Points on a hilly landscape, in no order, each with its height.
A ball rolls from a point to the lowest of its 2 nearest points, and stops where none of them is lower. Distance is the straight distance between rows; heights are no part of it.
J_14: [107  80 112 123 168 156 143  60 166  46 178 124 104 148  81 125 120 106
 123 116 144 107 109 130]  h=485
J_560: [170 134 134 163 165  89 155 118 127 109 161 118 157 129 169 154  87  95
 130 131 142 102 126  75]  h=546
J_446: [141 162 138 125  92  64 182 116 143 168  91 130 186 100 114  68 136 133
 156 150 130 159 143  39]  h=438
J_183: [143 107 122 125 163 107 113 213 112 148 129 154 143 127 162 129 109 186
 118 192 150 154  94  73]  h=476
J_39: [120 158 137 155 177 176 144 118 128 115 144 119 112 133 120 132 129 140
  61 136 125  70 110 184]  h=696
J_523: [162  97 136 124 171 147 162 131  94 133 154 100  80 143 156 157 146 127
 136 129 110 124 143 158]  h=531
J_212: [156 137  82 132 185 142 124 179 151  92 125 127 106 106 112 121  92 145
 108 142 141 140 121 125]  h=472
J_994: [128 100  94 134 138 170  97 124 103  90 135 129 128 122  39  98 141 135
 114  93 120 165 159  94]  h=456
J_778: [103 126 140  84 125 116 103 156  95 180 118 117  90 121 175 163 143 168
 144 114 100 142 122 167]  h=637
J_476: [ 87 136  83  90 127  95 109 138 178 109  80  98 116 144 116 119 114 157
 146  66 127 127 108  82]  h=296
J_423: [173 111 107  87 153 166 164  79 133 110 131 117 111 142  92 170  58 122
 118 127 220 107 114 147]  h=793
J_886: [144 135 120 135  95 130  90 159 123 107 136 160 129 108  54  91 176 130
 146 111  75 150 154 104]  h=416
J_459: [168 139  81 126 114 136 161 119 165 111 138 127  96 139  95 122  98  44
 122 122 147 140 155 162]  h=744
J_755: [131 137 139 116  83 109  91 110  99  76 148 122 121 113 146  92 160  81
 104 126 145 104 140  95]  h=489
J_935: [147 152 120 105 114 111 161  95 120 159 124 100 132 163 128 185 135 111
 119  81  92  77  93 185]  h=561
J_139: [ 43 119 118  83  83 113 122  86 145 144 104 125 160 119 122  91 130 139
 134 126 137 162 103  60]  h=351
J_507: [145 117 173  99 105  87 111 101  97 160 131 114 151 142 167 191 174  69
 135 110 113 140 144 187]  h=656
J_151: [137 101 140 151 180 120 123 109 126  98 190 130 144 135 148 154  60 126
 127 138 145  68  84 134]  h=596
J_81: [ 81 121 102 172 149 148 123 164 166  96 136 145 109 151 121  93 102 179
 136 135 109 101  88 120]  h=350
J_644: [ 88 176 116 151 136 156 116 152 136 117 111 109 128 149 125 105 152 139
  86  91 102  70 136 160]  h=738
J_211: [117  85 132 172 168 148 155 133 123 169 181 148 150 149 126 140  89 131
 170 142 133 143 139 134]  h=580
J_514: [123 130 114  98 120 203  89 124  83 129 147 113 119  99 138 163 125 138
  92 125 140 103  80 162]  h=200
J_281: [135 148 102 142 160 158 111 155 153 105 139 150 110  88 103 142  75  98
 127 138 135 102 132 179]  h=517
J_588: [121 173 116  98 131  94 121 127 145 104  78  81 150 114 166  93 118 159
 104  82 134 100 114  84]  h=231
J_463: [173 125  88  74 124 138 152 102 129 145 149 132  88 140 105 172  80  88
 123 134 165 139 111 174]  h=769
J_863: [156 118  92 133 116 151 123 142  97 139 175 124 130 124 125 100 112 133
 121 135 120 168 124 145]  h=194
J_99: [112 142  94 118 106 154 115  94 187  66 106  97 116 146 128 106 119 136
 111  56 114 128  98 116]  h=361
J_633: [137 126 137 116 137 138  98 116 139  89 157 166 117 106 111 158  71 134
 115 154 178  51  95 177]  h=559
J_397: [119  80 140 150 194 138 139 109 113 136 180 117 167 159  97 156 154  93
 150 118 110 129 159 154]  h=538
J_535: [120 161 130  99  87 154 118 143 135 127  79 117 193  74 131 174 140  89
 128 124 161  62 107 151]  h=633
J_933: [188 131 144 165 137 126 152 128 105 129 155 133 101 142 101 100 154 169
 130 130  61 199 139 120]  h=413
J_491: [122 141 186 118  98 109  99 124 114 163  85 134 132 110 185 171 178  81
 151 155 126 149 177 196]  h=671
J_492: [ 60  88 121 131 103 131 108 144 120 179 117 152 122 162 105 161 125 112
 172 102 103  92 146 173]  h=597
J_18: [152 156 147 111  93  82 147 162 107 131  96 124  78 100 158 101 182 138
 146 144  99 158 166  75]  h=409
J_728: [115 139 143 154 142 193 138 111 140  82 102 130 114 149  98 140 121 125
 106 117 162  30 140 176]  h=650
J_735: [119 108 162 156 146 159 140 139 108 173 151 141 142 138 164 192 120 126
 181 151 132 106 127 180]  h=612
J_85: [186 166 107 123 139 104 145 136 102 129 124  90 136 169 122 114 159 100
  68  99 143 123 161 129]  h=470
J_441: [175 130 112 169 136 114 138 144 158 127 152 170 123 116 103 116 105  67
 164 135 111 170 185 165]  h=720
J_558: [127 109  87 144 110 154 131 115 128 198 117 115 200 177 101 140 100  87
 104 111 139 161 125 165]  h=774
J_389: [123 101 144 126 149  53  99 118  96 121 128 137  90 126 137 119 136 146
 109 130 125 155 150  42]  h=360
J_687: [132 138 136 186 109 118 130 157 171 160 127 163 150 142  94 118 160  98
 175 143  74 202 173 160]  h=699
J_20: [152 103 152 124 106 151 129 123  73 167 132 108 161 131 162 217 144  86
 155 124 137  93 136 163]  h=636
J_951: [134 166 108 128  99 105 113 141 149 115 108 139 173  51 128  96 106 111
 127 133 133 152 124  86]  h=261
J_724: [110 130 161 147 166 128 102 166 153 160 149 165 127 150 132 160 162 123
 166 151  94 186 166 175]  h=674
J_365: [ 97 156 152 126 141  96 139 132 140 145  99 129 142 128 146 181 120 130
 147 119 129  53 114 122]  h=459
J_302: [165 160 108 167 106 130 139 149 146 112 101 155 121  47  90  97  93 153
 122 142 103 177 110  61]  h=306
J_366: [164 160 150 166 109  91 152 107 147 142 130 143 148  72  99 115 116 135
 148 132  71 198 113  54]  h=345
J_76: [129 130 130 100  94  85 104 118 105 122 103 106 143 121 113 129 180  50
  94 110 127 122 178  99]  h=462
J_906: [114  82 120 158 116 138 127 161 116 139 149 144 112 156 107 109 136  97
 189 119 104 123 193 194]  h=564
J_817: [130 135 167 161  86 121  99 124  90 155 101 143 130  88 160 119 151 105
 140 135 108 173 185 152]  h=685
J_175: [113 117 163 171 108  65 125 105 117 149 150 160 118 114 158  84 106 135
 120 137 100 140 135 117]  h=533
J_700: [113 124 136  94 115  59 128 133 129 104 121 137 109 104 129  73 176 146
 130 153 105 137 131  41]  h=386
J_115: [167 152  93  79 157 149 141 163 148 101  90 110  79 119 126 181  92 152
 111 140 176 110  97 114]  h=417
J_887: [161 179 129 102 113  87 148 141 114 154  91 112 132 104 136 116 180  99
  98 125 126 165 172 106]  h=433
J_49: [165 102 135 104 129 168 178  69 160  83 126 105 109 184 134 170  88 162
 120 129 201  92  90 109]  h=825
J_169: [134 118 111  75 145 100 127 118 120 147 143 107 137 186 108 181 151 115
 123  93 127 105 123 130]  h=521
J_806: [119 158 131  75  74 145 122  91 196 101  57 123 163  97 120 172 101 121
 134 103 177  76  99 153]  h=661
J_503: [201 143 140 135 112  85 131 126 127 107 152 144 131 104  77  99 153 142
 156 110  45 178 118  86]  h=380
J_173: [112 150 164  99 136 106 103 180 133 174 114 152 109 124 177 146 175 164
 162 163 108 201 151 159]  h=653
J_166: [ 88 134 130 118 153 113  91 110 110 120  89 124  96 126 123 126 129 156
  68 110 135 137 136  77]  h=317
J_493: [125  59 117 146 189 159 144  95  94  90 174 115 118 134  64 115 145 106
 139 101 121 158 162 110]  h=495
J_720: [ 92 168 147  66 132  78 154 108 126 148  62  92 135 103 162 101 143 142
  94 124 144  65 136 104]  h=184
J_917: [103 127 134 104 119 209  87 110 150  92 112 135 135 102 130 177 114 186
  96 143 168  93  60 126]  h=273
J_210: [112  99  99  83 110 168 109 132  84 133 187 118 101 159 126 118 137 157
 114 126 137 134  93 160]  h=119
J_704: [147 151 114 137 122  66 158 136 175 152 140 158 138 139 112  98 127 133
 145 154 113 181 117  71]  h=394
J_672: [121 113 135 160 153 119 106 202 104 102 146 144 136 100 178 115 112 174
 123 167  99 111  85 103]  h=455
J_64: [103 120 150  94 152 103  94 132  87 124 115 126  72 129 140 176 156 157
  96 127 131  78 123 102]  h=264
J_298: [109 131 127 119  97 158 128  87 214 133  77 130 184 173  94 153  91 123
 119  80 171 110 109 157]  h=700
J_429: [100  69 146 139 179 194 145  97 115  76 176 108 143 147  85 106 145 120
 122 132 181  74 129 145]  h=548
J_494: [ 93 134  70 136 111 114 143 159 168 138 129 131  98 156 130  85  96 152
 165 119  96 142  94 133]  h=279
J_941: [150  71 164 169 170 158 151 127  69 121 143  97  91 153 159 124 161 154
 185 135 122 162 180 180]  h=501
J_237: [ 84 115 139 175 111 114 111  86 126 106 142 158 120 110 151 102  79 142
  84 142 137 137  99  86]  h=562
J_9: [ 80 172 118 142  92 139 141 146 161 171  87 124 147 129 137  97 155 102
 122 124 114 108 130 157]  h=775
J_428: [ 83 138 124 119 149 123 111 169 132 194 109 139 144 103 154 140 128 182
 122 162 134 148 100  93]  h=436
J_527: [104 105 125 152 134 186 105 150 109  85 152 135 125 128 105  96 128 108
 134 126 148  50 153 161]  h=604
J_883: [ 88 133 131 119 101 114 115  94 109 147 126 133 163  54 131 103 140 117
 117 136 102 180 128  79]  h=303
J_394: [177 125 122 169 127 176 165 142  76 145 195 109 153 152 106  65 158 153
 104 144 136 161 136 142]  h=138
J_461: [147 115  83 125  94 124 136 164 123 127 124 139  80 148 107  73 107 183
 154 122 112 175 107  79]  h=213
J_810: [ 78 147 167  64 131  87 138  95 123 142  73 127  96 103 149 150 153 169
  87 165 140  68  90 107]  h=217
J_448: [151 121 171 178 117 150  80 129 101 133 120 157 131 101 140 141 127 137
 180 153 102 232 178 174]  h=698
J_31: [173 137 181 209 145 155 135 151  96 148 139 148 126 131 138 107 158 177
 116 177  90 180 155 122]  h=444
J_642: [126 142 165 124 139  59 142 108 124 144 121 127 147 107 173 172 127  76
 130 137 146  94 155  80]  h=502
J_96: [170  69 152 160 157 139 165 147  97 111 151 118 129 155 123 122 149  75
 210 127 127 137 210 161]  h=532
J_595: [104 127 113 116 140 114 138 130 151 138 156 144 122 168 122 151 144 119
 139 146 129 140 113  90]  h=461
J_823: [ 88 108 141  96  87 102 112 144 126 185 107 137 128 150 165 167 161 111
 199 115  76 133 133 170]  h=620
J_54: [133 150 106 113 113 156 108 161 185  91  98 134 142 105 155  77 112 176
  85 164 187 153  83  98]  h=412
J_988: [ 80 160 125 106  79  91 158  98 174 185  73 126 168 116 133 114 106  85
 126 133 137 112 104 162]  h=800
J_864: [162 121 106 108 134 174 123 153 170  76 109 129 121 125 163 138  82 182
  90 163 192  94  58 132]  h=349
J_235: [150 131 125 161 121 135 120 133  99 114 178 115 171 173 107  49 140 176
 101 125 152 128 119  88]  h=44
J_249: [120 108  86 124 134 171 133  60 171 144 126 118 162 180  90 141  67 107
 113  90 167 149 104 163]  h=739
J_217: [160 179 112  92  85 147 152 128 129 138 110 101 136 132 144 156 140  73
 117 110 142  74 118 178]  h=598
J_552: [106 148 128 164 154 101 127 172 149 116 102 133 112 112 170 112 100 161
 126 138 114  70 112 117]  h=411
J_528: [142 116  95  86 141 148 119 101 189  41 152 107 127 150 105 132 134 127
 131  97 152 133 110  87]  h=425
J_634: [134 121 145 128  77  92 116 113 104  97 177 141  87 101 185  91 146 109
 134 146  94 121 111 117]  h=511
J_521: [ 47 122 156  98 114 106 105 107 115 194 123 146 151 112 152 138 122 139
 125 147 154 130 110 102]  h=398
J_894: [172 117 104 138 144 157 171 108  69 132 141  75  87 156 130 115 138  92
 100  96 124 140 164 149]  h=508
J_37: [144 109 184 206 168 149 131 135  90 136 150 136 121 153 139  91 143 172
 152 137  81 168 186 195]  h=475

Two balls start at each pair of points below. Name the first point that both come to, or write never.
J_9 and J_887 => J_720
J_151 and J_175 => never
J_441 and J_211 => J_503
J_755 and J_817 => never
J_894 and J_941 => never
J_448 and J_507 => J_503
